Each scene shows the same named points in several views. A view is turned or mirrored, shifted and resized as a whole, has a little noise and may leave points out.
In the rows, 100 means zero.

Scene 1
View 1
(207):  98 108 106 111  86  96  83 106 113 115 127 111 121 116  91 115 105 111 128 107  95 114 115 109
(43):  87 127 114 106  86  93  91  93 101 109 104 118 130  97 111 122 100  96 130 111 102 106 113 103
(128):  89 111 105 101 100  78  73  97  77 122  66  86 136  98 133 122  89 120 118 140 101 114 103  95
(117):  95 136 109 107  79 106  92  99 134 119 154 134 125 104  76 112 118 106 129  88  98  92 117 114
(77): 115 112 111 109  94 105  63 112  86  98  96 105 116 120  80 128 114 115 103 131 108 103 119 107
(46): 113 107 109 106  90 104  71 112 113 116 125 115 115 115  66 123 123 116 118 115 105 101 123 111
(234): 104 102 114 105  99  91  81 104  89 101  87 115 121 111 108 140 106  95 131 121 121 107 114 105
(34):  95 112 107 119  81  98  80 106  92  96 112  99 120 121  97 111  92 109 114 119  83 126 115 105
(57): 106 100 103 112 101  89  62 111  65  96  70  83 123 127 119 126  90 123 105 142 105 121 106 103
(118): 112 111 104 114  90 104  65 115  95 103 114 100 116 127  79 115 108 126 102 123  97 110 116 110
(181):  95 100 104 111  89  90  80 106 103 118 112  99 123 114 101 114  97 114 127 118  92 122 114 105
(112):  93 104 100 109  92  86  80 104 102 121 110  98 127 115 112 113  94 121 126 116  95 117 107 105
(138): 113  75 109 110 101  90  73 114  91 105  95 103 113 126  97 136 105 104 132 126 114 122 118 106
(52): 102 116 112 103  92  97  75 103 101 117 103 111 124 102  87 124 114 111 120 123 104 101 120 103
(116):  94  90 113 113  88  90  96 104 108 105 114 118 118 113 103 129  99  86 150 105 103 127 120 105
(93):  97 111 106 107  95  88  82 101  96 112  99 108 127 111 115 126 100 109 127 116 110 108 107 106
(202): 111 134 119 107  83 116  70 105 103  99 118 121 115 108  55 123 127 106 103 120  99  93 130 106
View 2
(138): 101  93 101  93 122  87  87  99 100  85  91  85  95 116  93  86  93 118 109  86 114 114 101 121
(181): 101 102  98 102 109  88 107  96  98 109 107  95  95  97  95  88  92 115 102 106 104 107  97 111
(77): 110 103 103 102 108 102  87 112  86 100  84  72 103 112  99 114  79 108 122 101 104 111 111 127
(116): 111 107 102 103 112  76  97 100 118  89 120  97 109 112  95  73  99 120  92  95 113 106 111 104
(234): 104 111 100  93 116  86  86  96 106  83  96  88 120 104  94  99  88 117 106  85 103 107 114 118
(202): 133 114 110 121  94 109  89 123  89 108 102  75 111 112  99 114  73 108 116 123 107 104 127 118
(34): 101 109  97 107 103  83 111 111  99 117 103  86  99 109 106  87  97 103 109 105  95 108  98 112
(207): 111 103 100 110 101  89 106 101 101 107 122  89  97 103  95  93  87 117 100 112 112 102 108 110
(112):  93 103  94  98 107  86 110  90  98 110 110  94  97  90  95  94  91 116 101 103 101 104  95 113
(128):  79 116  92  82 122  91 103  79  93 105  76 101 115  72  95 103  91 111 107  86  78 108  90 118
(118): 105  97  99 107 101  98 102 112  85 114  99  74  90 112 100 107  82 108 118 109 106 109 103 124
(43): 107 125  99 104 103  86 102  95 110 102 113  97 125  89  97  99  88 114  97 102  94  99 116 107
(93):  97 110  95  95 109  85 100  90 104  98 107  90 113  93  95 103  87 117 103  93 100 103 105 116
(46): 124  97 106 113 101 105  92 108  90 101 111  80  93 110  91 105  76 120 110 119 121 105 115 118
(57):  78 103  92  84 120  86  99  98  88 104  68  80 103 102 103 104  93 103 122  77  86 116  87 129
(117): 130 112 102 126  82  95 107 105 105 110 151  87 108 100  93 107  75 123  94 132 119  91 128 105
View 3
(93): 105  97  90 115  97  98  94 110  89  86  98  99  97  99 106  88 104  96  97 100 100  94 111 102
(207): 110 107  92 121 107 104  89 104  90  94  89 105  94  97  97  92 108  94  98 105 104 104 106  92
(34): 112 100  95 117 100 105 106 102  92  94  87 104 100 102 111  87 104  85 104 106 101 105  99  91
(116): 108 100  92 123  99 105  88 102  79  89 100 119  99 102  96  82  95  90  82 108 103 110 114  92
(117): 105 126 100 116 119 105  70 105  84 100  75 109  90  96  88  89 119 103  93 103 110  91 108  82
(181): 109  99  91 124 100 102  99 105  92  90  92 100  95  97 103  96 105  91  99 103  97 107 105  96
(118): 120 105  86 115 109 112  99 102  98  94  94  98  98  95 107  89 115  96 117 102 106 104  94  98
(138): 119  92  80 122  98 109  97 103  90  84 116 107 101  96 103  85 100  95 100 103 101 113 105 108
(52): 110 106  89 118 102 106  89 108  88  83  95 101  99  95 106  87 120 100 101  96  96  98 102  99
(234): 109  95  86 114  94 104  92 108  84  80 111 107 102 101 108  77 105  99  94  99 100  97 111 107
(128):  99  84  89 117  83  90 111 115  94  75  99  86 100  99 121  94 106  91 101  93  84  94 109 110
(46): 118 114  85 120 113 114  83 103  91  91  95 104  97  92  96  89 122 104 106 100 105 105  98  97
(43): 100 103  98 114  96  97  90 110  83  85  88 104  99 102 108  82 109  95  89  99  96  90 111  93
(77): 120 103  84 112 103 114  98 104  93  86 103 100 104  97 112  80 119 100 114  98 103 100  94 105
View 4
(52):  80  81  95 111  93  95 103  66 105  93  83  92  99 101  95  93  94 106 105  90 120  87 112 104
(57):  98 116 102  95  84  75 105 104 122  72  81 105  94  73  99  93 117  84  96  75 112 119  95  87
(128):  89 122  82 105  97  67  86  92 117  71  73  90  93  94  86  75 103  78 103  61 120 115 105 105
(207):  84  83  97 113  90  98  87  77  92 100  91 107  99 100 103  91  89 111 117 114 105  83 117 126
(234):  93  73  94 103  93  90  84  86 104  96  75  85 105  84 107  82 105  95 101  78 105  86  99  96
(77):  85  83 110 105  86  98 121  75 113  89  87 100 100  87 103 109 106 105  98  90 119  94 103  87
(202):  70  64 108 120  86 124 125  58 100 104  96  99 105 103 103 117  93 114 101  96 130  80 119  94
(116):  92  66  87 108  83  99  70  92  92 107  86  97 100  78 103  69  90 111 115 102  89  83 115 119
(118):  85  94 112 107  84  97 120  76 108  87  94 115  96  91 102 114 102 110 106 110 115  98 109 103
(112):  88 106  93 108  92  80  85  86 102  85  85 107  94  98  96  85  94 101 116 103 106  98 114 124
(34):  85 100  98 114  76 105  97  97  98  93 100 116  97  82  99  94  94 102 111 100 110 106 121 113
(181):  87  98  92 108  86  87  91  84 102  89  89 108  92  91  93  84  92 108 114 105 105  97 116 121

Which points are out of place in each view (at most two, in the order of its rows)? Write none if all are in place.
view 1 | none
view 2 | (77)
view 3 | (116)
view 4 | (207)
